A landscape with many valleys, sampled at points; each row gives a point and its height.
A ball rolls from a point to whichever of its 2 nearest points has the largest drop for the distance, and stops where none of them is lower. Distance is the straight distance between rows; heights are no part of it.
q196 height 76.0: [113, 122, 140, 110, 155, 100, 179, 153, 113, 155, 138, 167, 147, 163, 113,
 142, 181, 150, 124, 113, 132]
q954 height 77.2: [114, 103, 122, 105, 134, 135, 180, 156, 105, 152, 137, 152, 151, 130, 120,
 121, 125, 170, 136, 144,  95]
q929 height 36.6: [147, 116, 156, 149, 108, 137,  53, 120, 111, 128,  96,  77, 101,  94,  95,
 146,  89, 145, 141, 137, 122]
q928 height 35.9: [132, 130, 103, 108, 152, 105, 148, 134, 127, 136, 155, 159, 120, 160, 152,
 135, 139, 103, 138, 144, 185]
q29 height 76.6: [110, 113, 137, 103, 147, 115, 192, 164,  90, 164, 138, 162, 152, 146, 104,
 147, 166, 170, 122, 146, 102]
q763 height 25.9: [124, 114,  78, 101, 147, 135, 153, 146, 138, 161, 165, 158, 132, 137, 152,
 109,  68, 131, 160, 143, 144]
q999 height 43.4: [133, 173, 106, 145,  89, 122,  59,  82, 142,  75, 117, 101, 107, 101, 148,
 124, 111,  90, 106, 152, 143]
q552 height 41.5: [151,  98, 139, 131, 121, 158,  87, 124, 114, 117, 106,  86, 108,  95, 128,
 121,  80, 143, 134, 137, 103]
q634 height 46.9: [120,  87, 106, 107, 159, 127, 187, 133, 103, 108, 127, 139, 110, 152, 185,
 125, 149, 124, 112, 170, 172]
q858 height 45.9: [139, 178,  96, 119,  99, 126, 133, 130, 159, 134, 163, 163, 164,  95,  96,
 148,  85, 142, 157, 129, 118]
q205 height 70.6: [124, 134, 106,  97, 101, 118, 165, 152, 113, 136, 146, 144, 126, 121, 116,
 159,  98, 157, 155, 171, 167]
q236 height 44.3: [146,  97, 114, 108, 142, 118, 141, 127, 100, 102, 139, 144, 106, 148, 192,
 132, 164,  98, 120, 175, 191]
q206 height 71.2: [124, 138, 147, 139,  86, 119, 117, 114, 118,  73,  99, 125, 109, 145, 123,
 154, 164, 123,  93, 158, 200]
q245 height 80.4: [164, 123, 108, 118, 138, 139,  97, 147, 152, 161, 127, 125, 136, 114, 135,
  91,  93, 131, 162, 105, 106]
q381 height 41.3: [106, 148,  96, 139, 135, 130, 192, 106, 155, 111, 144, 149, 142, 141, 126,
 130, 125, 137, 117, 117, 129]
q744 height 26.9: [135, 110, 130, 123, 137, 132, 162, 122, 124, 104, 171, 157, 111, 128, 163,
 159, 179,  94, 128, 134, 110]
q332 height 31.2: [146,  92, 139, 131, 165, 127,  86, 124, 107, 130,  83,  90, 121, 148, 138,
 102, 139, 140,  97, 130, 128]
q121 height 75.6: [ 83, 120, 126, 129, 132, 117, 174, 137, 105, 140, 107, 143, 128, 170, 100,
 112, 128, 159, 112, 143, 160]
q891 height 71.0: [115, 129, 163, 104,  88, 111, 134, 160,  85, 144, 102, 140, 142, 133,  74,
 155, 135, 180, 117, 162, 158]
q650 height 40.3: [134, 129,  93, 127, 133, 111, 133, 107, 131, 101, 146, 144, 116, 150, 163,
 124, 138,  93, 118, 158, 190]
q391 height 19.6: [148, 110, 141, 154, 171, 139, 102, 122, 135, 184,  81, 109, 123, 115, 115,
 111, 104, 180, 133,  96,  55]
q155 height 27.4: [134,  81, 115, 123, 146, 143, 121, 126, 109, 119, 104, 107, 128, 142, 158,
  82, 113, 141, 108, 141, 142]
q452 height 28.1: [143, 138, 160, 149, 103, 118,  53, 113, 109, 113,  78,  86,  94, 123,  92,
 147, 126, 141, 120, 126, 150]
q806 height 48.0: [120, 186, 100, 123, 122, 102, 125, 141, 163, 151, 149, 169, 159, 123,  81,
 141,  97, 131, 152, 124, 159]
q687 height 36.7: [135, 148, 114, 131, 147, 125, 149, 127, 163, 138, 143, 157, 146, 142, 136,
 117, 160, 111, 132,  84, 114]
q474 height 13.6: [141, 120, 132, 120, 107, 118,  73, 133, 104, 125,  82,  90, 119, 138, 104,
 105,  95, 157, 124, 141, 175]
q886 height 11.7: [113, 117, 118, 129, 116, 143, 167, 122, 126, 114, 113, 120, 132, 136, 122,
 101, 106, 163, 116, 128, 121]
q371 height 16.9: [108, 204, 104, 160, 114, 109, 129, 100, 151, 102, 120, 140, 158, 133, 112,
 143, 143, 115, 105, 103, 142]
q344 height 69.2: [126, 124, 137, 103,  86, 122, 148, 151, 104, 112, 127, 143, 122, 119, 108,
 173, 132, 158, 131, 170, 164]
q421 height 37.7: [116, 167,  87, 146, 131, 117, 173,  91, 150,  81, 150, 153, 137, 127, 151,
 145, 142, 103, 110, 136, 146]
q988 height 66.5: [141, 120, 164, 113,  94, 114, 100, 137, 101, 111, 145, 146, 115, 125, 118,
 169, 165, 107, 121, 155, 165]
q757 height 77.7: [127,  92, 132, 103, 123, 158, 161, 156, 113, 152, 156, 141, 147,  99, 119,
 136,  98, 158, 143, 137,  66]
q290 height 32.9: [126, 122, 147, 138, 112, 145, 121, 118, 121,  91, 128, 112, 115, 123, 129,
 144, 154, 109, 111, 125, 123]
q588 height 78.3: [131,  79, 147, 116, 135, 162, 149, 144, 117, 138, 175, 130, 137,  88, 144,
 148, 115, 117, 140, 143,  77]
q892 height 39.5: [137, 132, 109, 132, 147, 119, 104, 118, 144, 120, 128, 129, 123, 161, 151,
  92, 142,  98, 121, 120, 168]
q49 height 41.4: [123, 142, 142, 135, 153, 148, 175, 131, 155, 152, 125, 134, 144, 123, 123,
 129, 143, 139, 132,  53,  39]
q645 height 63.7: [133,  96, 172, 120, 103, 131,  89, 137, 103, 116, 160, 124, 111, 100, 139,
 161, 146,  86, 129, 179, 148]
q190 height 73.2: [ 95, 144, 125, 153, 112, 116, 148, 103, 132,  83,  92, 121, 121, 168, 109,
 130, 154, 134,  81, 133, 200]
q314 height 15.5: [135, 105, 131, 154, 180, 151, 147, 101, 135, 153,  79, 106, 122, 129, 141,
  91, 110, 169, 115,  91,  42]
q379 height 30.0: [120, 148, 158, 149, 116, 122,  91, 108, 130, 111, 136, 107, 103, 122, 136,
 146, 168,  78, 120, 111, 110]
q419 height 36.3: [141, 154, 129, 150,  99, 129,  71,  98, 129,  94,  96,  92, 100, 127, 125,
 134, 127, 119, 117, 122, 141]
q826 height 30.7: [144, 121, 169, 148, 129, 136,  76, 137, 122, 172, 130,  81, 125,  73,  88,
 154,  79, 149, 171, 123,  82]
q565 height 69.1: [139, 113, 155, 119, 100, 121, 131, 132, 103,  79, 119, 144, 101, 132, 151,
 174, 175, 109, 106, 185, 189]
q63 height 49.9: [121, 164, 146, 141,  79, 117,  46,  97, 136,  94, 135,  90,  89,  96, 140,
 148, 119,  79, 124, 154, 132]
q441 height 26.2: [119, 162, 128, 142, 107, 126, 134, 114, 137,  98, 116, 126, 133, 142, 105,
 150, 160, 131, 110, 100, 133]
q89 height 56.3: [139, 146, 164, 137,  98, 113,  38, 121, 126, 134, 141,  92,  94,  93, 119,
 146, 115,  91, 158, 138, 122]
q664 height 7.6: [140,  88, 108, 116, 148, 163, 174, 117, 136, 122, 141, 135, 141, 124, 173,
  91, 108, 137, 124, 113,  76]
q960 height 11.8: [133,  99, 118, 126, 157, 164, 174, 114, 131, 140, 107, 115, 139, 124, 147,
  78,  91, 157, 126, 105,  48]
q677 height 26.1: [116, 190, 100, 166, 128, 117, 122,  89, 157, 104,  88, 105, 137, 141, 120,
 120, 115, 125, 104,  88, 130]
q220 height 39.2: [135, 143, 118, 121, 156, 136, 170, 145, 174, 164, 144, 164, 155, 128, 132,
 113, 154, 123, 144,  64,  76]
q713 height 41.7: [146, 141, 129, 111,  89, 145, 114, 148, 137, 137, 166, 138, 139,  91,  98,
 155,  91, 135, 166, 127, 100]
q30 height 79.0: [149,  80, 138, 122, 150, 159, 112, 132, 119, 129, 161, 120, 123, 105, 170,
 117, 127,  95, 133, 134,  85]
q443 height 17.8: [110, 105, 113, 147, 132, 146, 162, 104, 131,  90,  96, 107, 121, 153, 148,
  88, 118, 144,  95, 128, 146]
q208 height 37.2: [142, 145, 150, 135, 111, 145,  99, 138, 141, 147, 147, 109, 126,  85,  99,
 149,  93, 124, 166, 107,  77]
q244 height 17.2: [124, 105, 103, 116, 104, 155, 153, 131, 122, 124, 125, 120, 135, 119, 135,
  93,  65, 165, 133, 149, 124]
q124 height 32.5: [137, 151, 102, 119, 126, 108, 168, 114, 134,  96, 168, 160, 115, 128, 158,
 161, 172,  94, 125, 148, 141]
q678 height 74.0: [130, 161, 150, 110, 114,  96, 113, 164, 132, 169, 119, 148, 153, 143,  65,
 133, 141, 157, 146,  96, 144]
q987 height 43.6: [121, 160, 106, 129, 145, 109, 119, 138, 164, 154, 135, 154, 144, 148, 102,
 113, 119, 111, 139, 108, 166]
q561 height 60.4: [146, 109, 153, 125, 105, 142,  66, 126, 117, 115, 151, 101, 104,  92, 141,
 131, 113,  89, 145, 155, 123]
q462 height 75.2: [113, 150, 146, 119, 143, 102, 158, 158, 136, 166, 123, 159, 157, 157,  83,
 129, 169, 153, 133,  86, 122]
q449 height 24.4: [156, 103, 149, 145, 149, 140,  65, 133, 128, 179, 100, 100, 117,  93, 105,
 129,  84, 168, 151, 117,  73]
q488 height 39.8: [130, 133, 116, 120, 167, 117, 136, 147, 165, 171, 136, 161, 141, 157, 129,
  98, 151, 106, 143,  90, 147]
q469 height 32.8: [127, 183, 113, 145, 131, 130, 133, 116, 169, 127, 138, 148, 146, 122, 136,
 140, 151,  92, 127,  78,  83]
q869 height 20.3: [103, 139, 184, 156, 128, 112, 112, 115, 123, 131, 159,  88, 120, 107, 151,
 151, 187,  71, 138, 114,  98]
q193 height 35.4: [150, 126, 128, 133, 150, 111,  79, 127, 129, 135,  95, 113, 123, 153, 132,
  95, 139, 122, 125, 107, 152]
q280 height 72.5: [114, 142, 150, 114,  98, 111, 124, 158, 104, 153, 102, 128, 148, 136,  55,
 125, 118, 184, 137, 124, 130]
q914 height 7.8: [ 98, 116, 187, 160, 142, 127, 148, 112, 118, 115, 164,  95, 135, 108, 162,
 161, 214,  70, 113, 129,  98]
q319 height 30.3: [122, 122,  97,  86, 153, 114, 148, 160, 121, 171, 157, 165, 122, 152, 142,
 134,  94, 124, 160, 148, 173]
q747 height 19.5: [104, 158, 109, 149, 121, 129, 147, 109, 148, 119,  96, 107, 134, 151,  92,
 103,  97, 157, 113, 104, 135]
q511 height 81.0: [139, 119, 119, 115, 153, 124,  97, 159, 138, 178, 106, 121, 137, 139, 115,
  79,  89, 146, 151, 113, 135]
q507 height 22.6: [129,  94, 122, 121, 107, 143, 103, 133, 105, 102,  93,  97, 119, 133, 136,
 101, 100, 149, 111, 161, 169]
q799 height 19.3: [109, 104, 170, 139, 148, 133, 171, 125, 117, 120, 185, 136, 125, 109, 153,
 172, 201,  76, 131, 135,  98]
q374 height 26.5: [111, 208,  99, 156, 142, 102, 120, 102, 168, 119, 125, 156, 159, 124, 143,
 121, 150,  84, 111,  89, 119]
q23 height 74.5: [ 78, 130, 124, 144, 140, 115, 163, 117, 127, 115,  96, 136, 114, 190,  98,
 109, 135, 140,  89, 121, 179]
q125 height 21.7: [137, 100,  98,  96, 113, 144, 137, 153, 116, 149, 151, 140, 141, 117, 149,
 111,  72, 159, 158, 160, 132]
q404 height 79.7: [170,  99, 114, 114, 136, 155,  93, 126, 134, 129, 143, 119, 122, 102, 166,
  95,  85, 113, 152, 125,  90]
q88 height 48.7: [121,  67, 115, 120, 174, 139, 181, 130, 107, 117, 127, 140, 135, 153, 181,
 107, 170, 132,  89, 148, 126]

For each start below, name the point where the ball stops.
q634 -> q886
q561 -> q452
q29 -> q344
q23 -> q452
q245 -> q344
q892 -> q474
q511 -> q474

Call two points neighbours if one is among the 2 nearest of the other. Go from one point of each pair to the other, from neighbour to neighbour, staying as low as possible. Name the highest point that can't be avoided.
q886 / q474 -> q155
q886 / q914 -> q290
q371 / q886 -> q677
